A landscape with many peaks, sampled at points; each row gives a point and its height.
A climber steps from a point to the highest of its 2 nearest points, and stops where none of them is higher. Distance is the straight distance between rows; heights are no part of it.
j491: [128 166 144 147 140 147 112 184  99 135  88 108 136 124  90 103  73 130
 122 116 115 117 138 128]  (h 4.81)
j870: [124 122 140 169 137 175 158 168 140 140 101 138  97 113 129 147  67 130
 147  84 112 123  73 134]  (h 4.90)
j912: [103 109 105 116 138 124 130  85 145 109 112  86 119 158 153 140 161 138
 112 118 166 125 164 107]  (h 5.12)
j4: [129 111  72  88 163 194 158 104 149 119 147 168 108 108 115 105 165 158
 126 138 125 125 111 131]  (h 5.73)
j74: [131 218 175 120 142 101 114 176 129 111  73  98 152 116  71 112  98 129
 107 117 136 126 118 134]  (h 4.10)
j824: [ 84 138 144 128 109 131 119 125 119 126 152 112 121 112 144 119  72 109
  75  56 118 147 200 146]  (h 6.65)
j515: [102  73 148 132 124  97 134 103 167  84 143 113 133 120 200 122 122 115
 183  93 140  99  98 122]  (h 5.47)
j663: [123 117 100 131  96 109 107  62 139 111 130 143 107 100 112 143 200 130
 155 135 170  69 103 125]  (h 5.11)
j144: [124 113 121 135  85  94  66 111 169 160 181 202 127 133 108 142 208  83
 151 164 102 104  83 153]  (h 1.05)
j510: [108 114 151 138 124 102  90 135 118 100 153 126 140  82 165  97 106 100
 160 140 126  91 112 110]  (h 3.98)
j946: [148 152 132 113 152 165 134 148  65 150 160 119 107 150 112 151  87 137
 177 164 142 194 131 168]  (h 4.41)
j785: [121  76 168 135 169 120 155  97 181 135 132 141 108 181 145 160 159 117
 134 134 126 178 147 124]  (h 2.48)
j694: [140 130 144 132 172 211 165 164  92 122 103 110 106 106 143 156  99 154
 136 130 116 176 110 145]  (h 2.75)
j398: [134 120 202 145 156 104 108 124 156 152 128 127  93 176 128 104  82  96
 132 124 131 126 143 135]  (h 2.05)
j264: [112 103  58 106 103 140 125  69 170 144 129 173  98 120  99 139 202 143
 137 124 152  97 117 130]  (h 4.02)
j300: [115 105 105 131 115 101 108  97 194 147 196 176 120  96 134 162 235 111
 162 150 104 111  84 150]  (h 0.40)
j442: [120  98  80 124 105 153 115 135 159 114 135 156 135 104 113 105 136 142
 155  88 118  97  80 117]  (h 6.15)
j284: [155 120  97 168  95 142 192 152 135 125  76  77 150 103 124 152  70 176
 104  97 150 137  86 115]  (h 2.16)
j863: [127 127 151 107 174 165 152 176 125 104  70 128 130 112 155 129  98 119
 125 123 106 156 107 129]  (h 3.10)
j821: [ 94 129 116 127 120  89 113  96 129 114 154 116 123  90 182 115 133 112
 105 105 138  84 168  89]  (h 4.37)
j757: [117 139 187 104 146 107 112 128 114 158 139 115 131 135 156 105  74 107
  80  83 101 161 190 160]  (h 6.06)
j96: [111 102 154 103 156 143 124 170 161 106 135 167 129 115 161 119 125  97
 150 122 112 115  80 123]  (h 2.92)
j105: [162 124 186 102 163 146 136 121  87 160 141 100 132 154 168 130  84 142
 142 142 128 208 173 172]  (h 2.12)
j39: [126 121 110 121 180 178 150 180 149 157 135 143 111 130 107 136  97 127
 156  99 104 153  98 153]  (h 4.26)
j838: [122 128  82 131 138 112 119  85 168 114  86 123 108 135 131 180 175 136
 119 158 190  97 160 112]  (h 4.49)
j761: [136 108 111  92 158 157 119 136  92 120 101 119 152 118 151  95 130 127
 107 136 125 167 175 113]  (h 2.91)
j857: [125 110  97 126 121 163 169 148  97 133 102  72 179 115 124 148  85 175
 151  97 133 188 132 138]  (h 4.50)
j354: [114 105 118 119 147 114 107 121 105 128 119 125 141 113 156 104 152 113
  74 155 118 140 200  92]  (h 3.30)
j933: [132 125  88 149 109  79 111  98 165 109 109 166 124 102 141 206 191 122
 142 185 167 102 128 131]  (h 3.66)
j787: [151 147 140 142 140 187 153 143  60 134 117  64 120  90 164 151  75 153
 133 115 122 187 145 165]  (h 2.55)
j640: [168 166 197 103 146  76 131 135 128 145 132 110 149 191 121  95  89 102
  99 133 137 159 172 134]  (h 1.45)
j979: [192 194 150  78 172 138 158 183 122 141 128 152 158 157  82 143 116 107
 115 131 135 193  80 150]  (h 3.31)
j735: [150 162 173 106 161 158 132 150  66 154 117  82 129 113 165 127  63 128
 117 124 107 180 185 161]  (h 2.36)
j875: [160 164 202 118 141  73 114 161 156 130 134 140 116 173  98  88  79 101
 133 142 130 104 102 126]  (h 2.61)
j873: [124 129 111 126  92 117 153  80 126 148 134  40 145 155 139 140  96 153
 112  48 168 144 189 126]  (h 6.35)
j729: [ 97 151 139 144  95  70  67 101 120 136 115 152 113 153  93  96 172 131
 105 193 121  99 180 115]  (h 2.04)
j435: [110 130 156 151 109 108  75 166 126 107 125 136 114 120 129  86  75 114
 169 125 112  76  88 119]  (h 3.36)
j847: [154 118  97 135 114 120 129  98 143 159 129 187 111 179  94 154 190 108
 102 192  92 136 139 115]  (h 1.41)
j127: [121  84 174 107 166 138 146 100 141 148 120  99 138 163 154 146 123 125
 151 117 135 195 180 153]  (h 2.13)
j924: [142  97  56 125 104 182 177 132 140 111 104 116 172 112  97 144 122 185
 133  77 139 140  96 129]  (h 5.81)
j345: [128 113 128 101 121 128 119 136 103 107 153 211 151  82 124  90 169 104
 140 185 103  90  92 122]  (h 0.17)
j86: [130 188 175 118 124  69  81 175 136 107 110 122 138 139 108  73  82 111
 115 135 131 100 118 119]  (h 3.29)
j953: [166 150 177  81 169 125 148 171  99 151 120 127 168 175 109 124 109 114
 133 127 141 203 130 155]  (h 2.59)
j409: [100 128 124 177  68  99  79 113 118 115 159 113 110  94 119  79 118 141
 158 128 115  53 130 110]  (h 3.73)
j563: [131 114 108 125 169 187 163 122  89 127 169 121 103 137 107 139 139 153
 153 151 144 192 142 152]  (h 4.69)
j766: [115 111  87 142  85 162 120 156 127 108  78 164 150  81 123 125 119 131
 142 124  94  95  61 127]  (h 4.60)
j143: [169 145 134 121 146 117 142 136 120 118 138 180 133 169 102 101 146 100
  95 183 112 120 124  97]  (h 1.48)
j83: [100 142  97 172  85 109  94  72 135 114 134 123  96 110 105 107 157 142
 138 140 154  60 137 107]  (h 4.30)
j217: [149 178 136  98 161 183 138 198 100 151 101 141 151 133  85 149 127 111
 121 138 118 173  78 155]  (h 4.14)
j448: [128 137  84 141  66  90 147 139 133 126 140  71 148 103 141 111  77 159
  75  60 128 112 149 106]  (h 2.89)
j99: [111 134 136 105 126  88 143 104 150  79 123  98 118 154 152 204 207 141
 148 108 173  44 100 134]  (h 7.21)
j325: [120 212 153 147 112 158 137 168  43 152  76  63 151 123 115 160  95 131
 134 131 118 165 118 162]  (h 5.43)
j678: [136  87  90 103 187 180 178 126 129 108 147 141 116 136 124 124 175 152
 133 150 131 171 145 113]  (h 5.05)
j462: [166 125 135 128 138 118 140 104 112 142 114 146 122 196 114 142 161 103
  77 185 119 149 173  92]  (h 1.98)
j544: [124 107  81 136 149 163 132  86 151 153 143 149  96 150  81 137 187 162
 131 126 167 142 143 120]  (h 3.23)
j754: [121 134 142 160 133  79 117  86 188 141 115 119  91 127 169 192 115 106
  86 143 150 123 192 128]  (h 1.47)
j894: [121 132  88 155 128 169 125  83 106 134 140 104 104 138  93 118 150 163
 132 130 158 142 179 123]  (h 2.93)
j379: [138 135  75 100 136 177 140 141 134 159 140 208 103 106  92  89 160 136
 116 145  98 104 107 144]  (h 7.25)
j681: [128 107  68 144  97 136 160 112 135  95 132 117 123 123 119 109 114 151
 142  79 139  67  83 106]  (h 5.89)
j312: [107  95 116 120 145 118 123 136 174 120 213 172 130  94 160 126 194 120
 173 133  84 108  79 129]  (h 0.01)
j479: [144 122 182 174 152  89 136  86 152 157 128 123  82 172 140 152 115 101
 100 155 131 142 171 127]  (h 1.74)
j558: [127 130 121 145 127 145 129 136 104 138 116  89 126 116 141 108  75 145
 123 103 129 120 159 110]  (h 5.16)
j485: [125 160 142 182 126 188 155 178  92 151  84 103 126 127 105 155  90 143
 137  95 110 141  78 133]  (h 5.48)
j46: [128  96 144 109 171 140 141 164 152 135 145 156 116 161 114 117 120 119
 146 126 116 148 111 125]  (h 3.68)
j952: [ 82 140 146 158 113  84  90 110 132 129 171 130  91 108 161 135 120  96
  77 126 121 103 201 121]  (h 4.85)
j489: [155 109  60 118  91 151 163  95 130 116 130  85 141 162  94 134 123 191
 136  79 164 101 101 109]  (h 6.64)
j827: [126 135 116 144 118 128 100  94 113 146 110 152 109 151  81  89 156 144
 109 165 138 120 175 110]  (h 2.56)
j788: [107 115 120 128 103 113  76 114 162 157 158 174 105 150  80 106 157 111
 149 148 126 108 102 128]  (h 1.94)
j675: [138  87 166 134 112  81  95 113 122 105 171 157 158 115 157 137 197  83
 153 183 123 121 106 111]  (h 3.88)
j610: [116 110 119 133 125 162 133 172 107 105  62 132 145  84 161 135 106 122
 120 123 104  99  95 116]  (h 3.67)
j683: [114 122  89 102 115 120 148  78 143  79 128 120 115 144 126 146 188 153
 145 113 158  58 101 110]  (h 6.10)
j226: [126  95  80 126 118 176 139 148  98 115  73 131 161 114 111 120 113 162
 143  95 119 157 116 118]  (h 5.10)
j906: [159 146 149 120 114 102 126 122 114 137 175 217 133 143 109  99 172  97
 122 201  89  89  93 118]  (h 0.84)
j856: [127 161 135 189  98 175 165 147  63 161  79  74 150 120 141 177 100 147
 123 118 123 171 103 137]  (h 6.07)
j60: [ 96 107 148 112 134  88 140  83 167  72 132  84 118 135 189 157 162 120
 152 110 166  81 114 124]  (h 6.22)
j269: [149  99 127 167 110  69  89  92 139 105 134 161 150  80 156 184 222 106
 141 188 131 118 114 121]  (h 2.96)
j54: [151 165  98  77 160 175 139 171 122 159 105 188 126 128  80 108 155 135
 109 150  98 143  93 151]  (h 5.46)
j140: [121 151 154 181  96  65  77 105 123 128 153 146 104 121 110 125 164 120
 130 200 113  80 142 116]  (h 1.58)
j98: [120  88 140 130 151 118 160 127 183 124 174 172 119 169 147 150 157  96
 133 154  95 149 117 120]  (h 2.97)
j891: [132 137 116  96 100 113  67 162 145 135 133 193 125 148  73  80 129 106
 144 147 120  87  80 144]  (h 3.03)
j250: [150 116  89 130  80 102 181 151 140 120  97  70 180  98 153 136  84 169
  70  90 140 110 106 101]  (h 2.51)
j916: [111 138 123 147  85 122 144  89 116 157 164  68 128 120 145 129  72 138
  95  35 129 163 199 159]  (h 6.19)
j229: [152 174 194  85 159  91 111 164 135 131 100 112 169 170  96 105  69 102
 118 119 152 177 128 142]  (h 1.96)
j179: [119  80 160 138 128  95 102  99 146  90 175 126 141  88 177 132 174 103
 175 137 145 113 104 109]  (h 4.71)
j797: [111 115 128 119 127  89 103 107 105 118 154 146 152  83 185 115 174 110
  95 167 127  97 169  94]  (h 3.81)
j460: [116 127 113 114 124 149  91 180 156 151 128 166 121 119  93 105 108 117
 157  98  95  98  66 143]  (h 4.56)
j710: [141 110 115 101 118 152 184 110 108 113 116  54 162 114 184 157  83 170
 163  76 134 195 143 163]  (h 4.11)
j582: [116  99 103 116 121 128 140 114 132  99 105  88 144 135 145 120 111 142
 129  74 147 127 149 102]  (h 5.65)
j268: [104 139 101 181  60  98 114 133 133 116 138  92 127  92 129  85  63 159
 115  91 106  74 145 104]  (h 3.25)
j851: [151 210 170 121 148 157 127 169  60 144 115  93 130 141 108 148  85 132
 155 163 143 188 107 179]  (h 4.84)
j49: [110 144 183 121 142 100 120 126 125 145 163 131 112 136 166 105 115  90
  48 141 111 130 214 126]  (h 5.38)

Call two points neighbours if one is among the 2 nearest of the other. Go from one point of each pair to the other, from neighbour to neighbour, staying as high as possible. Name the lowest point that can't be avoided.
j379 / j856 -> j946
j824 / j873 -> j916
j442 / j489 -> j681

Two climbers start at each pair of points below. Name the first point that both come to, or write never.
j354 / j729 -> never
j479 / j127 -> never
j785 / j105 -> never
